Points, in no order, along strands that fork and pass close to each other.
Points whose rows are less than 51.8 apart are linked; no others are. Some points are linked to none.
zudo: [-26  20  22   0   7 -13  15  -3  -6  -4  10 -15   4 -11   0  18 -12  18
 -28  11  -8]
Kapu: [-26   2  13 -12  16   1  -7   2  -6  -1   2  -1  -1  -9  16  16  17  11
  26 -18 -30]
Zapim: [ 26  11   6 -13   1  16  16  11  -8   4  -4  17 -10  23 -14 -10   8   1
  23  -3  17]
Bibe: [-24   9   5   8  -9  -5   3 -17  10 -15  14   4 -23  -1  17   0   2  -4
  27   0  -8]
fivo: [ 10  16  15   7  -7  11  -6   8   5 -19 -20 -14  30 -16 -16  14 -11   2
 -36   0  17]
guvo: [ 16  -7 -10   2 -18  35  12  -7   1  -9 -35 -17  11   3  -5  16 -11   1
  -7  -9   8]
pef: [ 13 -21 -12   8 -19  -8  -7  -5   7  15 -20  -7  -3 -11 -14  14  -3  -8
 -39  -6  29]
zopa: [ 24  14  -8   5 -31  -3 -18 -14  16  20 -14 -11  14 -17 -20 -17  -5 -10
 -20  18  15]
Nuret: [  0 -23 -23   9 -21 -32  -5 -13  17   3  14  -3  -3 -22  11  -9   9 -13
  -9  25   7]
boba: [  2  -4 -19 -17  10  17   8  -7 -16  -9  23  20   4  19  21 -14   2 -21
  10  20   1]
roko: [ 16  16  18 -12  10  -1  -3  14  -6  15 -19   1   4   6   5  13  12   5
  46  -4 -28]
nesom: [-34   5  15  -5  16 -26  10   8   2  -6  16  -2   9 -18   6   2  -3   6
 -38  23 -23]
Gibim: [-13  -2 -14  -5  -6  -1   2 -17  -3   0  36  13 -16 -11   6   5   9   2
 -21 -13   4]
fifu: [-10 -16   3   6  15 -23 -21  19   0  12 -26  -3  -6  -5 -11  13  -3  -1
 -37   3  22]
posi: [  2 -19 -31   3   0 -20  -9 -11   9 -10  16  29 -19  -3   2 -27   2  -5
  14   8   7]
dovot: [ -3   1   4 -32   9  18  10  10 -19 -13  20   3  12  -7   4   7  23  16
 -14  -9   8]
Feg: [-22 -25  11  -2   0 -21 -15  32   9  -6  -4 -21   0 -11  10 -14  -5   0
   3   0 -10]
mizof: [-14   5  -5  12  -7   6   7 -18   4 -28  -6 -10 -10   6  10   3  -6  -3
  20  13   0]
duz: [  5 -15   4   6  28 -26 -32  20 -15  18 -10   2  -1   9 -15  -7  -4   2
 -23  -1   7]
somar: [-14 -24  -1  -2  13 -43 -19   4 -12  32  20   2  -7  -2   2 -13 -12  -5
 -12   7  -6]
rumob: [ -6  -2 -16   6  -8 -19   2 -20  12  12  23   6  10 -27  -3  -4  18  -6
 -44   8  -7]
kega: [-15 -18  -2  10 -12 -39  -3   1  14  24  -3 -20  -2 -22  -1   0  -6   5
 -24   9  -1]
vem: [ -4  10  -6  19  -5  12  10  -7  11 -42 -20 -11   3   0   2  -5  -7   1
   5  16   8]
Vugi: [-18   2   8   4  -2 -11  -9  -6   8   2  23  13 -25   6  12  -8  -6  -8
  34  -5 -13]
liket: [  2 -12 -19  16 -16 -25  -7 -30  26  20  21   4  15 -35   7  -8  15 -19
 -22  16  -8]
kape: [ 39   6  13  -2   6  19   1  14 -13   4  -7  10   3  26 -18  -4   7  -6
  10 -11  14]
Sakat: [ -4  -2   3 -20   2  11  14   4 -14  -6   7 -12  11 -14  -2  13  11  18
 -28  -5   9]
zivo: [-13  29  29  -9  10  -5 -10   4  -7  -3  17  -1 -13   4   2  12   5   6
  17   0   2]
kiz: [ -3  18   4  -1  -7  16  24   4   9 -38 -20   1  -3  10 -12  -2   1  -3
   3   7  32]
Repan: [  6 -15 -35   5 -18   2  21   1  26  -9 -13  12 -23  -8  -5  -9   6  16
   3  -7  19]
mekon: [  8  -3  -7 -16 -17  11  17   9   0  -3  -1 -24   9  -6   2   7   1  11
 -21   9  15]
Kob: [  3   3  -8   8 -10  -2  -2  -2  12  31 -19 -23  14 -18 -12   2 -15  20
 -31   2 -10]
nubad: [  2 -10 -24   5 -20  10  26   4  28  -2 -24  23 -27   9 -18   3  -9  -1
  -7 -10  36]
ponu: [-34  -9  11 -12  16   6  -3   4  -1  -8  13  -1  10  -8  31   9   5  -2
  15  -6 -29]
fub: [  2 -16 -13  -4   2 -14 -17   8  -4   2  17   6 -12   8   7 -19   4  -1
   3  12   8]
neme: [  4 -23 -34  -1 -18 -36   7 -14  19  -2  17  16 -19 -15   4 -16  -4  -4
   5  22  19]
bupu: [-10  19  31  -2  -1  10   5   1  -5  -4 -18 -12   0  -4  -6  40 -10   7
  -8 -12  20]
vif: [ 27  -1   7  16  17 -13 -19  13 -19  24  11  -2   7  19 -14  -6  -6   0
 -13  -2  -4]
dudi: [ 13  19 -14  11 -28   3 -14 -10  23   1  -8 -16  14 -11  -5 -26 -15  -1
  -2  22  -6]
fuli: [-14 -23  -9  10 -12  -9  -1  14  25   4 -21  -6 -27  -1   7   0 -13  12
  18  -8   2]
Zazib: [  0  -3  -4   9  -9  22   6 -21 -10   8 -23 -25   2  -8  -2  30 -10  13
  -7 -19  -1]
fif: [-19  22  28  -9  14   0   3   5  -7  -7   1 -12  -2  -8  -3  29  -1  17
  -5  -9   5]
Nokub: [ -1  13  11 -25  11  18   1  -8 -24  -8  27  16   1   3   1   7  21  -3
   4 -11   4]
Foded: [ -3  12  16 -13  17  -3 -13   6 -16  17   2   1   6   1  11  14  12   5
  34 -11 -34]
tavip: [  5 -11  -6  -4   6  11  -7   8 -11  -3 -21  -6 -11  23   7   2 -11  -3
  20   8  15]
vorup: [ -3 -10  -3  -5  14  -4 -17  12  -9  11  18   4  -4   9   7 -10   6   7
   6  -4 -14]
Gofin: [  4   9  -3  -7 -19   1  18   0   6 -10   9  19 -32   7 -14 -11   5   6
   4  -4  36]
Ner: [  4  20  -6   1 -16  23   6 -30  -3   6  11 -10  14 -17 -14   5  -2   9
 -22 -16 -13]
befir: [  4  -3  -9 -11 -17  -3   3 -20 -10  -1  29  20 -28   1  -9  -4  -1   1
  -4 -14  28]
mana: [ -1  16  23  -6  -4  16   7   8  -4 -26 -28  -7  10  -9   3  38  -2   5
  17  -3  19]
sadif: [ 11  10  11  12  25   7  -9  -8  -1  13  33  25  11  12  19  -3   9 -23
   1 -12 -36]
Pazu: [-41 -22   9 -10  20  -4  -3  10   2   5  15   1  10 -10  33  -7  -7 -17
  -9  -7 -34]
solu: [ 12  -9 -11   4  14   2  -5  25   0  -1 -21   7  -6  25   1 -20  -5   1
  24  11   4]
Nav: [ 13 -13   8  16  -2 -11   0  11   2  29  18  -1  -6  14   6 -13 -14 -11
  39  -4 -34]
Depef: [  0  -9   1   8   2  -9 -14   0  -6  15  15   8 -13  16   9 -13  -8  -3
  37  -5 -22]
Munal: [ -5   1  13   9  13  -3 -18   6 -12 -29 -16 -11  13  -9 -10  14  -3   0
 -35  -3  21]
Dugud: [ 15  -5  -4  10 -34  10   2 -10  11   7 -16  -5  -4  -2 -20  11 -16 -10
 -33 -13  29]
Mig: [-11  -7 -30   8 -11   3  24 -18  18 -12   0  15 -26  -6   2  -8   8  16
  19  -8  -1]
zedez: [  5   0  -4  -4 -13   4  21  11  17  -5 -12  29 -27  15 -23  -6  -4  -5
   3  -6  45]
gobep: [-16  -8  16  -4  19 -14 -19  31  -4 -10  -8 -20  12  -2  13   5 -13  10
   1   9   0]
luma: [  0 -14  13   4  13 -19 -20  31   1  11  25   3   9   3   3 -27   5  -4
   8  -2 -30]
bosaz: [  9  -8   8  18  18  -8 -17  11   7  11  35  20  11   5  12 -20   7 -20
   0 -12 -38]
Lof: [-37 -19  15   0  16 -13  -9   8   1  16  27  11   0  -5  22 -17 -15 -30
  -1 -15 -30]
meva: [ 17  10  17 -29  -8  12  17  -7 -27   3   1   4  -6  23  -7   1   3  -9
  24   3  22]
viv: [  8  14  -2   4  -4   4 -16 -10   0  31 -28 -14  25 -14 -24  -8 -25   8
 -32   5  -6]
befo: [ 17  11   5   0 -21  21   3  14  21 -25 -23  -9  20  -4 -18   9  -7  -8
 -26   2  22]
musod: [  7  13  -7  15 -19   2  -2  -5  18 -22  -4 -19  11  -9  -2 -11  -7   0
 -11  22   1]
Minak: [  5   6  -1  -9  23  17   5  12 -10 -36 -18  14   9  14  -1 -10  13   6
  31   8  10]
Duda: [ 26  11   0   2   7  -5  13   3  -2  15 -26   6  -1  21   0   2  13   1
  50   2 -29]
tafur: [ -6 -11 -16  11 -11  16  -1 -31  -5   1  -7 -16  -8  -8   7  21   0  12
   1 -20 -13]
Fisik: [  6  -4 -16   6 -17  18   4 -17   2 -27   2  -2  -6  -7  -8  -2  13   6
 -14 -11  10]
pege: [  5   1 -12  -3  15  11   8   0   3   4  24  27   7  25  25 -19   2 -23
  25  14 -21]
Kagag: [ 13  16 -11   1  23   4  24  -4  -8   4 -17  11  15  26   1 -15  14  -5
  48  12 -27]
limid: [ -9  28  22  -9  10   0  -1   2  -6 -23   9  -2  -3  11  12   7   2  -2
  36  18   1]
dasu: [ 15  19   7   2 -16  28   4 -15   1  -1  -9  -8  18 -16 -26  -1   1  15
 -28 -29   2]
fen: [-10  10 -11  -1  -2  16  11 -22   1   8  16  -2  19 -17   4   6  -2   6
 -35  -5 -27]
nuzop: [-10  -2  -2   5  -2   3  12  -7  -1  22 -20 -24  -2  -9  -4  26 -15  25
 -23 -14  -9]
fepo: [ -5   7 -11  -4  19   3  19   6   0  -7   4  17   5  23   9 -25  11  -2
  40  15 -18]
bev: [ 12  -4 -10   1  16  -1   0  22   2  -7   0   6   6  23   3 -30   5   2
  30  18 -11]
tegi: [  8  14  22 -26   1  11   0 -10 -34   3 -12  -6  -1  15  -3  22  -2 -11
  28   2  18]
nofed: [ 19   5  -3   1  -8   2 -22 -15   5  29 -28  -8  27 -20 -30 -13   3  -8
 -30   7  12]
fizu: [ -4  -8 -23 -14   0  23   9 -12 -10 -30  16  13   4   5  18  -7  18 -14
  -3   6   4]
Lerop: [ 32   7  16  16  13  -3  -3   6 -20  24  12 -10   8  22  -9  12  -3   0
   5  -4 -12]
Nuref: [-12   2 -13  -5  -3   1  14 -22  -3   5  28   8   6 -17   2   6   9  -1
 -47  -4  -6]
Dobab: [ -3 -15   0  15  -7 -30 -12   5  11  16 -16 -15  -2 -17  -8   9   0  -1
 -37  11  21]
Nepaf: [ -1   7   8  -7  11  18   1   2 -12 -41 -25   0  10   2   9  17   9   8
  33   3  11]
vazi: [ 42  15  18  15  12   9   1  11 -14   9  -6  -4   8  21 -11  12   7  -8
  16  -5  -5]
midir: [-29 -13   8  -1  10 -38  -4   4  -1  15  12  -5  -6 -13   3  -6  -5   4
 -28  10 -11]
Tozi: [  7  24  12  -8  23  14  -5  -6 -14   9  36  28   7  10   7   4  19 -14
   1 -14 -18]
pasos: [ 13   8   6  -2 -26  20  21   3  20 -27 -19  -1   1   4 -19   0  -4  -6
 -15   2  30]
motod: [-16 -19  -9  10  -6   2  -4  -9  10   3 -11  -7 -25  -4   9  16  -1  16
  21 -21  -9]
Zokig: [-14 -26  -1   6 -10 -20  -4  28  19  -1  -6  -3 -22  -2   6 -22  -6   3
  24  -1  -2]
Rifed: [  3  -5   7  -5  14   9 -13  -2 -30  10 -10 -12  -3  20   5  13 -14  -2
  18   3   8]

Follow the links from the first point to the second, and from the first to the third. Name the last point that the two ways share.
Gofin, zopa, sadif -> vorup
sadif, nuzop, fen -> vorup
Foded, Rifed, boba -> fepo
tafur, Nokub, pasos -> vem
nofed, befo, vorup -> vem

A fork is a point with three links, a tip a point with one. Leave the first point through the second and follow the links. Name the first fork or tip that comes.
tegi, meva -> Dobab
luma, bosaz -> mekon
vazi, kape -> fepo
Zazib, tafur -> gobep
vorup, fub -> Nuref
mekon, Sakat -> vorup
Duda, roko -> Lof
nuzop, Kob -> vem

Name the points in between on the shortest way along the links from the first point to the second, in order.
Nav, Nokub -> Depef vorup luma bosaz sadif Tozi
fepo, midir -> bev solu tavip Rifed tegi meva Zapim kape vazi Lerop vif duz fifu Dobab kega
fifu, limid -> Dobab kega midir nesom zudo fif zivo
zopa, tafur -> nofed viv Kob nuzop Zazib
Kob, Bibe -> viv nofed zopa dudi musod vem mizof
Mig, vem -> Repan nubad zedez Gofin befir Gibim Nuref rumob liket Nuret neme posi fub vorup Depef Vugi Bibe mizof
